Points on a hilly landscape, in no order, each with its height.
From any point a climber steps to the highest of the 3 points nearest to it. It stops when none of these is higher. Distance is the straight distance between rows; heights are no part of it.
feluv: [161 120 127 125 140 129 136 118 123 106 128 106 178 141 114 135 129  78
 139 104 120 136 132 129 121 127 156 122 120 112  85 147 141  86 121 117
 135 108 117 140 151 133 112 109 129 108 153 118 126]  height 111
rudo: [123 103 158 122 133 153 132 103 147 131  96 110 112 127 113 130 149 127
 129 157 206 121 150 110 115 107 105 120 143 161 147 161 120 135 135 117
 126 142 129 124 143 131 103 129 138  92  77 111 152]  height 311
tuliz: [127 170  86  91  86 151 149 157 148 130 141 182 131 120 152 132 116 143
 107 105 108 133 126 136 132 139 175 129 136 114 107 131 145 117 167 115
 162 123 144 114 129 141 140 117 137 131 151 136 176]  height 255
vutud: [133 125  98 112  87 114 116  96 156  87 118 132 158 128 141  92 106 147
 127 134  96 115 106 123 168 132 134 103 146  90 188  94 159 119 184 125
 129 107 160 142 146  85 154 121 123 161 155 131 177]  height 116
Zot: [126 118 111 114 133 128 131 110 174 103 138 136 133 114 155  73 128 153
 118 125 170 114 117  87 160 118 138 141 165 113 190 134 129 120 168 104
 122 102 160 123 123  82 152 112 139 122 116 141 187]  height 147
Mar: [155 135 162 147 143 162 169 163  87 175 121 138  91 143 106 169 145 134
 118 138 148 126 148 126 110 125 113 123 101 155  80 169 120 127  95 129
 125 135 104 105 117 159 126 146 141 111 103 107 148]  height 447
nedom: [ 92 108 144 122  96 121  81 107 131 112 136 122 112 115 133 105 153 140
 111 150 123 134 137 146 128 155 143 142 134  94 144  76 141 177 170 126
 125 148 155 146 144 111 134 112 102 161 161 151 107]  height 479
Dekiz: [118 113 133 123 142 146 143 122 131 108 116 126 127 140 126 114 157 123
 141 109 181 121 134  94 124 104  86 109 163 143 207 159 125 123 111 103
  92 111 110 149 112 103 134 124 124 123  88 120 141]  height 403
navab: [138 143 108 118 130 145 180 134 129 142 120 149 136 166 173 127  97 130
 130  58 126 136 126 109 122  91 166 100 134 171 170 134 119  55 107 129
 106 110 121 167  82 129 150 131 135 143 115 134 143]  height 270
Logig: [123  86 148 177 133 118 128 136  83 125  99  83 107 161 106 161 154  97
 147 140 123 181 125 133 100 120  99  97  44 130 142 124 130 140 112 115
  95 145 114 163 126 133  97 116 144 119 101 111 101]  height 310
kofa: [173 132 113 106 140 149 162 168  74 147 151 129 168 136 100 150 122  64
 133 131 116 147 121 135 116 133 152 139  86 135  58 134 111  78  72 100
 140  76 133 115 132 191 107 105 160  86 155 104 166]  height 79
kagis: [128 102 116 127 104 114 122 110 137 123 123 113 113 122 124  99 140 129
 133 129 150 127 123  76 144 104 116 114 185 134 183 138 121 142 137 154
 107 131 130 123 108 114 157 136  94 170 118 151 100]  height 574
filif: [ 96 159 131 130 128 119  86 177 122 148 110 158  52 125 141 180 112 184
 112 109  99 129 125 171  97 164 111 134  97 116  89  66 100 171 109 143
 140 192 139 121 119 144 149 136 138 164 130 139  80]  height 183
vodin: [109 127 114 121  95 107 117 107 162 120 122 133 116 112 131 113 135 150
 152 109 107 110 134 124 148 109 107 130 173  98 129 120 136 143 147 158
 126 134 131 119 120 123 153 135  85 179 141 134  84]  height 437
sunuf: [102 151 135 132 133 130  90 137 120 134 137 132 118 111 136 146 131 140
 108 126  67 132 117 172 118 171 140 142  65 110  38  92 138 123 104 142
 163 153 123  98 129 145 114 129 109 132 173 136  92]  height 560
Buse: [132 164 107 114 107 138 127 109 156 137 142 145 143 102 156  92 127 148
 105 133 138  96 135  84 146 135 160 146 160 114 146 156 128 139 176 120
 140 106 136  92 136 104 160 130 107 147 112 149 161]  height 112
sar: [118  98 103 109 117 123 119  88 158  99 122 101 140 136 122  85 127 128
 128 147 182 125 121  90 160 115  80 109 198 137 201 153 137 150 140 109
 109 111 145 134 131  95 136 120 101 121  79 119 131]  height 491
riti: [ 84 112 140 139 128 124  80 133 142 146 116 126 105 115 141 129 128 126
 141 155 118 155 130 175 115 163 128 124 109  88  96  69 137 155 147 131
 129 165 124 113 143 126 116 133 112 137 162 128  86]  height 594
Ril: [119 143  97 145 115 125 145 118 149 112 126 128 151 163 129 101  97 118
 151  79  91 162  85 137 169  73 139  80 124 122 148  97 129  71 136 114
 139 104 118 167 117 112 151 121 135 168 171 108 130]  height 117
nomar: [137 165 164 156 141 128 140 168  88 171 130 174  84 137 104 185 126 182
 116 100  74 109 127 151 102 137 104 121 108 150  61 114 111 144  95 137
 134 146 111  85 111 142 132 156 133 135 123 129 127]  height 662
Zikuz: [141  67 143 151 139 105 137 101 135  84 113  84 169 155 113 116 134  83
 141 135 164 159 112 121 122 103 119 111 110 124 139 143 136 109 136  98
 131  93 125 146 165  96  93  97 155 102 116 100 150]  height 461
lugar: [121  91 140 171 109 100 155 108 116  96 111 110 152 194 128 129 136 103
 159 137 139 144 107 116 132  70 101  73 102 138 179 112 128  90 142 113
 109 110 135 171 144 123 119 137 143 131 115  91 138]  height 315
zagi: [145 118 204 157 151 143  82 105 105 153 138 104 119  97  95 143 174 131
 132 172 148 105 182 132 147 177  97 182 159 138 108 109 145 190 140 128
 129 144 132 123 150 110 116 108 107 113 165 141  60]  height 511
pilir: [195 137 100 118 169 167 177 173  87 166 161 140 167 138  77 133 123  85
 147 130 127 113 131  87 144 135 129 171 107 180  93 196 118  64  82 113
 146  70 101 101 146 178 102 129 146  77 120 123 145]  height 94
Zizub: [150 123  74 146 152 130 140  80 129  32 147 104 170 169 127 103  99 138
 124 120 155 132 110  98 138  96 104 115 163 150 205 140 120  66 144  96
 132  70 133 130 145  79 118 140 126 108  95 106 203]  height 369
Vuma: [ 88 107 186 169 139 153 141 151  88 118  96  92  85 127 133 178 133  97
 122 160 171 148 150 140  87 151 113 115  61 146 119 125 120 157 118 112
 101 157 140 130 115 135  68 120 147  98 112 107 107]  height 165
sur: [103 151 148 134 134 133  91 155 116 128 156 165  81 113 159 151 120 182
 118 124 106 143 119 194  96 175 127 149  97 110  50  61 114 167 116 128
 151 162 123 112 136 113  96 126 138 109 144 119 113]  height 456
lan: [165 140 139 133 163 122 175 164  66 164 131 140 125 161 120 166 153  88
 145 117 139 129 127 130 116 114 141 128  77 151  97 165 110  97  65 106
 126  97 116 137 119 178 114 136 142 100 119 102 141]  height 380
sedi: [116 195 120 113 135 121 109 182  99 139 175 174  65 113 129 179 112 200
 112 102  54 135 110 188  91 138 124 144  80 123   4  80 118 143  73 130
 167 170 132 118 132 122 102 147 151 135 137 115 120]  height 362
Luko: [157 125 110 125 146 107 152 122 117 131 119 120 165 132 133 112 141 123
 165 108 111 130 115  71 140 110 132 118 118 165 141 149 159  96  92 144
 105 111 111 135 111 109 118 156 108 144  96 122 115]  height 209
pemu: [118 159 111 129 124 124 131 159 123 155 125 159 114 123 162 151  94 153
 105  91 119 122 117 161 105 119 162 111 120 121  88  98 117 121 121 125
 152 163 125 139 121 139 148 119 167 136 145 111 142]  height 341
Tirun: [137 138 110 151 143 113 138 144 102 137 144 144 137 145 115 138 138 115
 159  87  79 143 112 167 128 119 150 118  86 136  59 106 133  88  79 133
 153 111  74 143 110 156 137 126 121 139 168 115 102]  height 214
milop: [136 136 103 116 145 124 148 109 130 104 145 118 159 140 141 100  96 131
 146 106 146 138 127  71 135  99 124 115 157 173 207 153 104  72 108 126
  90 111 135 165 129  85 132 147 114 136  84 152 170]  height 260
Pegug: [168 139  83 100 136 138 167 120 158 106 165 115 193 134 133  83  88 125
 110 110 106 122 103 120 147 123 169 121 137 133 127 151 151  62 125 133
 151  96 140 117 148 136 114 108 126  99 144 104 175]  height 106
mozav: [139 166 110 112 123 126 151 157 120 169 131 157 130 127 162 147  98 128
 143  70  96 156 119 147 117 111 161 104 113 160  91 120 110  90 103 123
 138 104  94 152  88 176 141 127 148 133 138 115 162]  height 256
Zafi: [128 163 165 135 138 132 105 153 127 158 160 160 110 119 107 169 112 160
  83 164 102 107 155 161 127 172 130 175 109 115  46 125 119 178 137 152
 155 142 123  77 158 138 121 150 130  92 134 164 108]  height 719
bibi: [172 132 115 123 178 156 144 103 137 125 136 127 184 125 111 133 117 109
 145 121 167 134 128  97 134 115 148 152 144 155 135 185 131  93 129 114
 135  93 128  96 123 124 101 139 118  74 135 101 160]  height 220
vav: [191 154  81  86 155 121 181 139 113 123 157 129 191 124 136 119 109  99
 131 121 108 135 123 103 144 130 150 150  97 151 115 177 127  61 106 131
 142  84 127 131 137 156  95 106 115 111 138 112 152]  height 190
Kug: [100 135 148 136 138 143 106 144 119 124 142 136 108  94 124 148 122 148
 100 137 152 111 150 168 105 141 130 153 113 121  89 115 119 166 137 138
 155 151 122  85 142 135  98 119 124 103 149 124 118]  height 791
tefi: [137 118 114 121 129 137 159 112 117 118 130 116 139 148 141 152 100 100
 127 120 143 145 119 158 127 100 145  90 132 129 142 130 127  73 140 101
 138 120 151 141 146 140 130 125 172  95 136 103 190]  height 126
fos: [127 104 107 125 109 113 100  93 168  86 107 118 124 119 120  85 114 123
 148 141 140 123 124 113 162 116 110 108 163 106 180 128 157 142 154 135
 104 120 122 148 120  84 128 118 121 163 110 141 111]  height 575
zun: [128 150  96  99 108 137 145 115 179 111 132 147 131 111 138  99 121 133
 107 103 133 134  98 125 152 121 172 121 136  99 153 124 143 113 167 103
 157 108 153 138 132 100 142 109 127 144 131 136 203]  height 193
Dif: [146 122 130 132 148 127 147 155  87 134 127 118 135 143 123 163 150 103
 140 102 118 149 140 148 109 123 132 126  58 127  77 136 120 119  94 124
 131 131 117 123 125 161 114 135 133 112 142 126 115]  height 305
ziko: [156 134 106 140 148 128 192 128  87 140 131 121 173 173 105 139 155  67
 164 101  84 171 131 101 128  88 149 131  65 149 128 156 131  71  71 105
 125  68 117 163  86 164 117 129 127 126 158 123 137]  height 289
gim: [101  79 112 158  72  98 113  96 158  76 118 104 151 173 121 106 118 141
 116 150 120 114  92 158 139  91  95  93 145 113 193  89 144 110 181 108
 119  83 161 145 200  99 139 138 127 120 148 127 172]  height 22
sug: [176 142 105 107 133 146 168 123 140 140 140 129 172 131 136 132  87  91
 140 117 147 116 107 122 136 123 154 126 126 139  97 154 130  66 112 103
 152  97 131 115 156 157 105 122 151  83 145  84 170]  height 151
Sada: [110 110 148 122 141 109 118 133 122 136 116 126 102 125 106 127 152 139
 132 115 143 109 133 120 121 131  86 122 128 122 131 149 110 156 123 149
 118 159 103 113  99 135 139 149 137 158 102 146  63]  height 463
Gefi: [109 144 126 114 113 121  97 115 151 164 135 142 116  97 117 123 135 151
 123 141 142  83 135 124 156 137 118 159 164 103 148 140 135 210 148 148
 131 145 124 102 119 124 165 139 111 144 115 175 122]  height 517
fini: [117 104 169 172 158 142 125 148  83 165  92 139  81 136  91 137 184 123
 132 148 163 103 153 112  96 129  57 124 102 157 127 174 118 181 109 135
 112 154 114 137 124 128  97 151 139 125  74 148  88]  height 259
riluk: [ 83 103 172 149 115 125  81 124 139 119 132 117  74  94 142 123 126 127
 105 164 176 138 148 158 110 160 135 137 102 115 132 108 132 197 154 135
 140 150 150 114 144 124 122 108 130 122 133 158 131]  height 704
labov: [111  85 120 110  58 113 103 114 145 134 117 132 108 117 114  96 141 141
 145 167  99 128 114 124 151 151 100 120 179  86 230  86 140 160 167 159
  84 134 142 166 145 128 175 128 103 193 130 140  91]  height 358
peb: [ 92  86 146 147 120 139 133 123 106 101  82  98 116 162 134 142 120 101
 127 113 154 152 136 144 117 114  96  93 114 131 144 125 127 128 121 126
  96 144 132 151 123 155 107 116 156 120 117 122 123]  height 510
Kubo: [128 116  99 135 109 112 164  97 124  83 119 132 140 198 155 111 101 115
 139  99 130 144  96 136 135  80 120  94 130 146 186  92 134  69 144 101
 132  85 145 185 139 115 132 148 161 129 123 106 181]  height 202
Zudu: [151 108 146 165 163 136 144 142  89 127 123 121 178 148 114 144 133  86
 123 131 144 164 121 118  97 135 140 120  63 131  93 151 132  98  98  91
 121 111 133 141 130 156  98 112 169  86 145 101 134]  height 222
fesa: [164 157 115 104 135 131 150 135 157 140 141 139 147 110 153 118  99 121
 105 108 119 107 106 106 152 111 166 147 142 152 119 158 136  94 132 145
 138 124 133  83 117 133 127 135 123 131 123 134 162]  height 279
Salot: [175 125  92 128 142 128 160 146 107 136 144 129 200 129 119 129 133  66
 141 132  93 170 119 130 132 154 160 145  94 125  41 135 114  70  89 108
 150  86 141 127 130 169 102  78 147  97 160  89 145]  height 110
kaz: [125  98 105 124 118 111 148  78 165  84 117  85 153 126 135 119 103 117
 128 118 140 113 108 147 136  95 129 112 136 100 135 114 145 109 132 122
 141  98 138 124 138 101 105 105 133 119 148 118 147]  height 572
bepiv: [120 174 113 100 104 122  83 147 128 141 166 167 106 109 140 163 150 158
 114  91  85 167 113 189 119 147 148 135 115 106  44  80 141 116 146 140
 185 151 142  89 114 153 140 122 133 118 168 134 114]  height 464
Rozaz: [125 122 169 139 131 120  81 103 105 133 130 128 105 113 116 133 164 126
 130 177 108 124 177 125 128 164  99 182 124 126  89 102 136 188 113 144
 125 162 123 121 139 120 137 146  90 156 131 153  57]  height 576
nizav: [167 173 109 104 161 158 200 143 122 150 157 137 146 147 162 142  97  97
 132  97 125 136 123 126 133 120 173 129 140 187 127 144  92  49  94 125
 145 112 113 134  88 166 137 129 155 127 119 123 192]  height 196
Leboz: [112 169 104 131 121 110  90 154 124 152 139 148 125 122 117 132 134 164
 165  95  47 156 101 175 126 129 108 110 126 106  46  99 126 130 104 158
 154 178 111 115  91 112 161 151 106 183 170 119  68]  height 455
nogaf: [ 88  98 130  98  80 128  94 109 157 109 114 121 113 111 152 109 142 129
 121 150 150 119 123 126 133 117 139 135 175 100 204 118 126 181 176 117
 106 138 169 143 140 118 153 111 123 168 126 142 160]  height 487
peg: [175 149  98 109 162 127 145 111 126 136 163 128 203 106 112 111 114  87
 114 138 108 127 121 125 144 138 159 139 118 136  61 182 132  84 105 132
 153 118 126 116 150 139 101 119 131 101 151 106 146]  height 158
damu: [110 121 151 128 119 123 104 105 127 123 137 105 107 101 131 129 143 111
 122 155 116 134 144 147 130 170 151 156 129 104  82  89 143 160 116 144
 131 152 144 112 165 130  94 104 108 118 149 130  84]  height 698
Veger: [ 90 101 150 128 123 111  87 138 104 130 129 120  88 117 119 124 138 160
 128 156  86 108 146 152 123 159  95 153 132 110 126  69 127 175 139 161
 101 180 116 131 138 142 121 146  88 172 147 139  57]  height 476
sul: [183 170 106 112 155 160 178 149 110 165 156 122 167 124  94 134  99  94
 111 135 133 121 120  98 131 133 155 181 141 164 101 162 112  66 114 118
 149  87 124  82 135 167 116 135 149 105 115 112 169]  height 115
kun: [ 82 117 167 139 122 127  84 147 119 143 127 127  50  99 130 132 153 168
 122 171 179 117 144 146 111 155  89 139 162 107 152 100  97 193 150 167
 128 189 141 114 113 162 134 133 126 134  84 146  79]  height 499
Bol: [113  91 192 157 151 137  79 109 104 124 123 105 128  94 112 148 150 103
 122 174 144 128 170 147 121 170 121 142 152 126 131 136 138 179 126 119
 152 150 133 123 181 107  92 103 110  91 137 139 103]  height 462
Bipoz: [157 119 141 133 158 139 122  99 134 129 127 122 171 119 118 114 119  96
 148 148 159 121 151 101 142 118 142 152 133 144  94 174 149 116 113 103
 153 116 107 103 157 103  91 122 132  84 112 113 132]  height 188
gopo: [123 115 143 161 149 119 148 150  71 131 117 136 105 159 126 158 155  98
 145 114 138 151 137 122  65 114 105 109  39 150 101 138 137 127  96 108
 119 135  98 164  99 173 112 156 152 132 119 126 104]  height 194
mura: [126 146  80  96 106 142 132 136 166 119 121 133 151 123 144 116  98 111
 120 105  91 149  68 166 154 104 174  90 126  97 141 115 156  92 156 136
 141 101 130 138 120  98 140 124 132 140 175 136 141]  height 114
Kivut: [ 83 115 124 117 119 118  96 148 114 119 110 124 103 122 142 136 142 134
 135 124 123 133 125 160 140 132 126 113 123 125 129  91 120 156 133 146
 100 172 117 124 124 153 153 132 119 142 135 126 107]  height 441
telu: [141 113 157 162 184 170 144 129  84 168 110 119 125 124  90 149 142 106
 129 143 192 129 172 125  86 125 113 123 117 164 117 200 135 160  94  87
 134 105 109  92 156 127 113 129 149  61  97 114 131]  height 570
vagol: [115 100 114 135 101 124 149 101 140  99 104 105 137 178 178 121 106 126
 127 125 176 152 118 134 121  86 124  82 151 148 195 119 106 105 144  93
  97 112 148 168 156 119 107 138 163 104 115 103 189]  height 192
punif: [101 171  99 125 119 121 124 154 153 142 141 153 113 120 146 136 111 172
 140  83  73 135 109 162 130 137 178 111 112 105  98 101 150 104 143 145
 142 146 110 120  98 135 165 130 115 174 156 144 122]  height 446
sitap: [111 143  91 127  98 129 135 142 142 132 119 130 134 138 133 116 104 139
 165  70  70 145  87 143 158  84 131  90 127 109 149 124 149  80 129 142
 109 143 115 154  92 116 162 128 112 183 149 126 114]  height 191
guk: [138 137 109 105 148 165 156 124 138 116 150 124 145 118 143 117 103 128
 119 123 183 127 127  83 133 123 144 136 172 144 156 165 140 115 138 107
 142  92 127  89 137 128 122 122 135  89  95 125 167]  height 258
nemus: [137 131 175 144 151 156 133 157 108 180 111 128 111 126 119 171 148 115
 118 141 161 106 140 140 112 139 122 160  94 152  83 159 136 162 126 118
 144 136 110  91 139 124  84 151 130  73 114 117 122]  height 508
dufez: [116 143 121 104 109 126 105 109 154 136 143 156 132 109 131 124 121 149
 124 135  90 111 119 143 181 149 143 127 140  89  88 120 138 139 158 160
 140 124 137 113 125 127 149 133  97 156 191 142 109]  height 495
mobig: [148 181 140 141 126 108 128 155 140 173 131 192 106 144 108 165 124 196
 117 117  84  88 134 136 132 147 101 151 147 137  77 116 108 154 125 166
 134 169 118  91 108 124 174 169 117 154 130 160 101]  height 548
Laz: [126  86 135 140 111 106 100 109 133 108  95 118 111 101 107 122 134 133
 121 133 137 107 137 123 145 136 111 136 129 106 139 130 149 163 134 127
 118 158 133 121 129 118 135 112 112 144 135 150  87]  height 383
tirik: [176 157  85 102 155 143 164 122 141 114 156 133 183 139 149 105  88 109
 107 123 175 141 119 102 129 122 158 129 152 155 151 159  91  48 118 114
 144  72 149 133 132 136 104 123 158  94 109 102 239]  height 98
luma: [120 140 133 118 133 119 113 125 146 154 144 154 131 122 116 148 137 163
  99 140  66  99 142 152 140 150 132 155 116 114  50 107 126 154 136 159
 151 152 113  93 129 133 128 138 113 130 165 144  88]  height 651
kada: [173 123  97 119 113 115 120  98 148  68 139 113 166 135 122  75 101 145
 128 131 129 136 109  94 154 103 128 123 182 139 194 131 122  91 149 142
 122  92 138 133 122  84 112 123  98 138 116 139 149]  height 257
vori: [139 139 160 151 151 142 128 150 110 183 125 143 114 124 113 151 149 158
 119 147 123  94 153 110 121 126 100 165 127 126  77 135 133 184 123 146
 142 150 103  98 122 116 134 160 120 123 112 148  87]  height 582
fufod: [ 86 113 122 136 102 131 126 136 149 139 101 139  89 148 158 149 104 130
 126 128 152 159 130 146  89  99 145  98 124  98 131 103 154 122 149 117
 114 140 151 150 122 135 138 120 145 127 123 108 154]  height 728
dure: [ 87 140 109 105  98 111 112 159 160 148 124 150  93 121 160 149 151 161
 122 111 123 107 111 139 134 142 138 131 140 101 115 107 121 163 166 128
 137 153 124 132 108 129 142 138 128 152 123 134 108]  height 309
mis: [165 160  87 112 169 127 157 134 122 121 151 138 168 111 132 120 110 131
 136 106  92 112 121  90 149 126 172 118 135 155 118 182 124  71 122 150
 147 107 118 115 129 125 114 120  96 134 156 131 122]  height 230
Fafe: [127  92 167 173 150  95 108  98 102 121  99  89 123 121 110 141 188  99
 145 176 148 147 161 115 122 149  96 136 102 131 136 141 138 175 112 127
 101 143 121 132 139 110 109 121 114 111 121 145  73]  height 537
Neba: [134 156  95 103 113 142 166 109 138 107 138 144 135 160 176 109  69 118
 119 111 134 132 100 122 136  91 158 103 139 126 162 120 142  75 169 109
 123  79 163 146 120 136 145 118 144 115 146 115 214]  height 130
Dap: [ 94 116 164 144 118 135  76 141 135 128 141 122  65 102 118 135 156 136
 111 184 145  96 148 154 139 178 132 156 135 117 125 110 123 206 149 153
 127 164 144 128 140 144 148 121 119 142 130 151 103]  height 631
pesed: [ 89 106 146  99  89 112 106  89 154 127 127 119  81 102 140 114 154 143
 131 169 158  94 156 117 140 144  89 133 203 103 189 133 113 188 147 138
 118 155 128 141 132 133 173 127 109 152 100 142  87]  height 621
rem: [115 105 148 108 117 142 103  99 173 115 126 110 111  92 120 100 159 121
 106 177 180  97 161 128 146 144 136 154 196 107 179 118 127 172 179 117
 156 133 158 125 141 104 161 104 130 139 111 142 126]  height 546
Nir: [175 140 143 126 155 137 166 148 110 191 129 146 137 141  94 141 123 117
 122 143 134 104 142 123 116 124 139 164 104 148  69 191 141 127  90 124
 147  98 108  96 155 129 126 144 137  83 126 118 139]  height 457
bab: [138  85 153 156 156 134 115 104 100 133  88 127 142 140  82 128 183 103
 161 157 157 156 171  89 102 119  88 136  96 130 132 211 141 153 110  90
 130 107 110 139 127  98 121 109 120 100 111 130 103]  height 722
gema: [126 123 178 132 130 122  83 131 129 149 137 146  97 108 126 136 146 172
 118 167 127  99 153 142 123 157 103 174 140 113  70 118 110 187 154 162
 157 156 127 104 135 132 138 149 120 115 128 183  83]  height 656
rinez: [114  94 173 141 130 126  93 140  85 112 114 101 106 144 111 147 153 123
 133 131  99 133 138 152  99 157 101  98  52 115 131 118 137 154 116 137
  98 159 130 132 120 134 102 134 122 150 146 132  84]  height 161
fidav: [ 97 122 170 150 132 128 109 148  92 129 129 102  80 127 133 145 125 128
 104 118 148 144 127 185  65 158 135 124  71 124  94  85 115 152 103 118
 130 168 126 136 132 141  85 110 146  81 134 119 105]  height 169
Mopiz: [172 154  72 113 169 124 139 119 135  82 146  98 176 117 126  95  72 138
 138  85  88 127 108  66 134 126 141 129 158 171 197 155 136  49 126 155
 139  95 122 138 116  99 125 138 113 162 125 138 171]  height 207
nafi: [157 149  85 113 161 119 190 120 123 115 159 114 179 130 157 121  83 111
 120  86 128 145  87  99 144  97 160 142 147 175 170 134 119  23 109 127
 133  88 138 178 114 136 122 128 142 137 126 144 172]  height 201
favo: [ 48 109 134 114  57 139  96 127 147 118 105 120  69 118 149 107 144 136
 119 161 133 135 122 135 128 157 121 123 138  75 229  70 114 190 189 118
 117 171 164 169 147 146 148 109 129 171 132 116 130]  height 405
rok: [145 174  98  83 117 136 117 117 169 131 134 143 140  87 132  88  97 155
 128  97  81 108 108  81 177 134 159 147 170 130 132 135 131 146 155 154
 143 119 128 114 107 116 163 131 106 161 142 158 100]  height 56
sema: [ 87 118 107 125  84 109 131 128 150 134 115 124 106 143 137 130 114 121
 126 100 139 133  97  98 112 104 111  79 153 122 205 115 111 120 134 134
  69 137 127 163 127 151 153 123 143 167  82  95 136]  height 129
Zab: [123 124 137 130 135 117 128 139 132 121 118 125 147 139 147 113 127 119
 149  95 115 140 112 145 141 108 125 100 122 117 119 114 116 135 135 144
 121 134 121 128 116 125 139 137 115 134 158 120 102]  height 489
luz: [136  89 137 152 121 115 105  58 135  47 128  85 168 153 103  76 128 136
 123 144 174 126 134  75 146  88  65 119 175 144 215 153 117 108 153 105
 115  88 124 158 144  86 123 133 126 120  76 119 156]  height 427
sovak: [ 99 134 158 149 151 105 101 167  90 123 131 143  42 120 139 153 135 175
 123 136 108 130 147 168  83 150 103 145  82 125  92  76 105 162  92 148
 125 201 113 111 128 134 119 135 113 132 128 118  82]  height 314
dof: [137 112 117 143  88 126  69  70 155  65 131 125 136  85  85  79 127 128
 122 177 124 105 130 112 167 127 126 148 206  79 230  93 140 174 164 117
 125 111 159 175 137 100 154 103 110 160 119 155 142]  height 480
tinu: [ 58 100 117 124  69 118 108 152 169 133  84 137  84 127 147 126 147 153
 127 156 137 123 118 112 100 122 102 113 152 117 218  95  86 178 165 151
  80 182 149 165 133 154 160 123 119 174 122 103 124]  height 357
fis: [163 132 110 138 136 109 147 112 138  77 132 106 179 142 108  91 113 127
 121 132 116 141 104 114 150 103 111 120 140 131 174 136 125  58 130  98
 117  65 115 140 157 100  99 129 127 106 120 113 163]  height 318
nubug: [131  88 140 133 122 122 110  86 144 102 112  99 146 111 113 110 138 123
 123 166 152 123 132 133 143 106 126 122 162  96 169 123 130 148 150 125
 119 110 130 126 143 102 124 132 128 112 132 156 147]  height 673
mur: [179 120 139 126 159 128 176 111 106 135 127 102 184 142 110 136 146  80
 143 124 147 142 139  90 132 108 139 118  97 154 111 180 139  90  96  94
 111  79 114 135 136 132 107 116 158  86 118 107 153]  height 163
nam: [152 146 130 115 134 139 134 151 125 136 148 139 139 125 117 143 112 134
 116 114  97 119 134 146 128 157 151 151 122 131  55 146 131 123 109 134
 141 121 108 103 136 149 125 136 113 104 151 121 121]  height 514
dopum: [135  99 141 131 125 109 101 124 128 151 115 104 115 101 111 118 171 129
 140 166 151 119 151  93 134 132  80 158 182 130 169 120 123 189 135 152
 103 153 128 147 124 138 146 128 113 142 102 151  69]  height 759
guna: [129 142 165 169 139 115  98 165 122 175 146 159  72 126 108 177 142 211
 112 156  81  70 151 143 107 168  82 164 105 138  87 112  84 190 114 166
 143 161 128 105 112 132 138 168 120 150 117 151  82]  height 469
soge: [144 146 145 125 117 137 171 163 114 165 144 161 115 150 121 148 124 132
 106  97 127  97 138 160  97 116 141 130 108 158  72 136 118 120  95 138
 138 124 113 105  99 144 126 124 155  97 109 123 155]  height 385
noto: [108 199  99  94  88 143 147 172 176 146 125 176 118 129 170 134  98 148
 109  63  98 122 104 108 113 132 178 125 135 140 126 114 108 149 168 145
 113 155 111 114  81 127 178 133 140 193 120 147 144]  height 317
koni: [125 171 125 112 129 123 134 170 116 162 156 185 126 138 132 144 116 161
 117  98  80 114 114 146 135 133 137 147 132 122  68 138 119 129 112 157
 131 138 107 100 103 125 154 152 123 154 163 148  95]  height 559
gemuz: [103 132 181 154 137 128  82 119  91 128 146 100 100  90 119 123 129 120
 145 174 135 154 153 177 114 205 121 156  96 127 133  77 147 171 129 131
  98 160 129 153 133 114 103 105 101 107 147 117  61]  height 583
Fomip: [145 145 131 132 138 131 180 151  91 140 102 129 102 167 151 154 136 103
 146 104 147 134 146 144 105 115 125 107 101 157 100 138 109 122  78 121
 114 130 124 145  96 152 125 147 179 119 103 114 136]  height 286
Gitel: [125 159 126 117 117 125 126 130 136 139 137 147 154  95 154 132 127 142
 112 123 103 103 139 152 148 139 169 140 121 109  69 130 140 146 151 126
 158 127 133  81 125 125 147 125 113 122 149 144 113]  height 577
rus: [135 146 119 109 143 149 148 120 158 132 131 121 136 133 133 123 133 124
 126 108 171 135 145  89 134 111 114 104 171 166 174 157 137  83 117 124
 104 122 129 137 130 110 132 140 141 107  60 130 154]  height 322
mepa: [125 140 111 107 126 127 142 129 150 139 128 141 130 142 153 135 122 135
 131 103 126 137 116 120 130 104 146 116 141 151 147 132 133 104 140 144
 113 137 114 127  93 130 166 142 138 126 115 130 144]  height 363
sakil: [138 120 140 113 129 114 143 128 104 141 115 112 133 136 119 115 132 131
 134 128 138 127 147 113 145 126 122 124 124 120 109 163 149 138 112 126
 130 137 113 137 124 139 116 136 122 122 116 128 114]  height 632
ritu: [132  92 132 162 168 132 153  96 119 133  96  99 150 136 107 111 172 118
 156 146 176 130 150  80 114  95  84 118 128 149 176 176 141 142  80 101
  85  96 116 147 115 113 115 135 146 135  78 121 124]  height 526
sive: [ 95 158 106 103 104 114  98 158 170 150 108 146  97 106 145 115 151 157
 120 118 116 104 125  99 121 139 121 104 167 105 183  99 111 181 164 159
 105 171 138 112 102 139 190 149 127 188 109 138 107]  height 185
Suzo: [131  88 167 152 159 146 132 125 121 120 117  78 140 124 127 137 162  86
 127 167 167 148 152 129  97 156 132 150  90 125  89 132 137 131 118  96
 126 122 147 118 164 117 105 107 127  78 115 107 139]  height 153
Zus: [142 145  89 117 124 119 148 123 158 111 135 132 159 141 130  95 117 127
 137 107 107 133 108 114 148  98 129 122 136 129 151 146 135  71 113 143
 118 126 127 135  94 126 137 132 118 133 123 145 140]  height 283
salam: [ 87  75 167 140 112 119 104 119 127 100 109  89 118 121 131 112 134  99
 146 163 133 152 127 151 118 152 118 113 127 109 164 105 146 154 135 130
 109 147 144 170 145 112 105 109 118 128 146 134  97]  height 360
dano: [ 82 118 115 116  77 141 109 139 169 126  99 163 100 117 141 125 124 139
 126 135 128 126 105 140 121 121 147 109 126  86 176  89 120 166 154 132
 106 156 151 161 118 138 182 120 140 172 118 144 150]  height 547
todom: [128  86 154 123 125 120 101  90 147 106 128 100 135 105 116 117 130 107
 116 172 151 125 151 127 163 141 126 124 166  99 125 119 154 145 128 124
 144 117 130 105 133  87  91 111  99 126 162 137 121]  height 749

Where does a climber stop that starts at each point below?
Neba -> todom
mur -> Kug
bibi -> bab
bepiv -> Kug
Mopiz -> bab
nemus -> Kug
kada -> todom
vagol -> todom
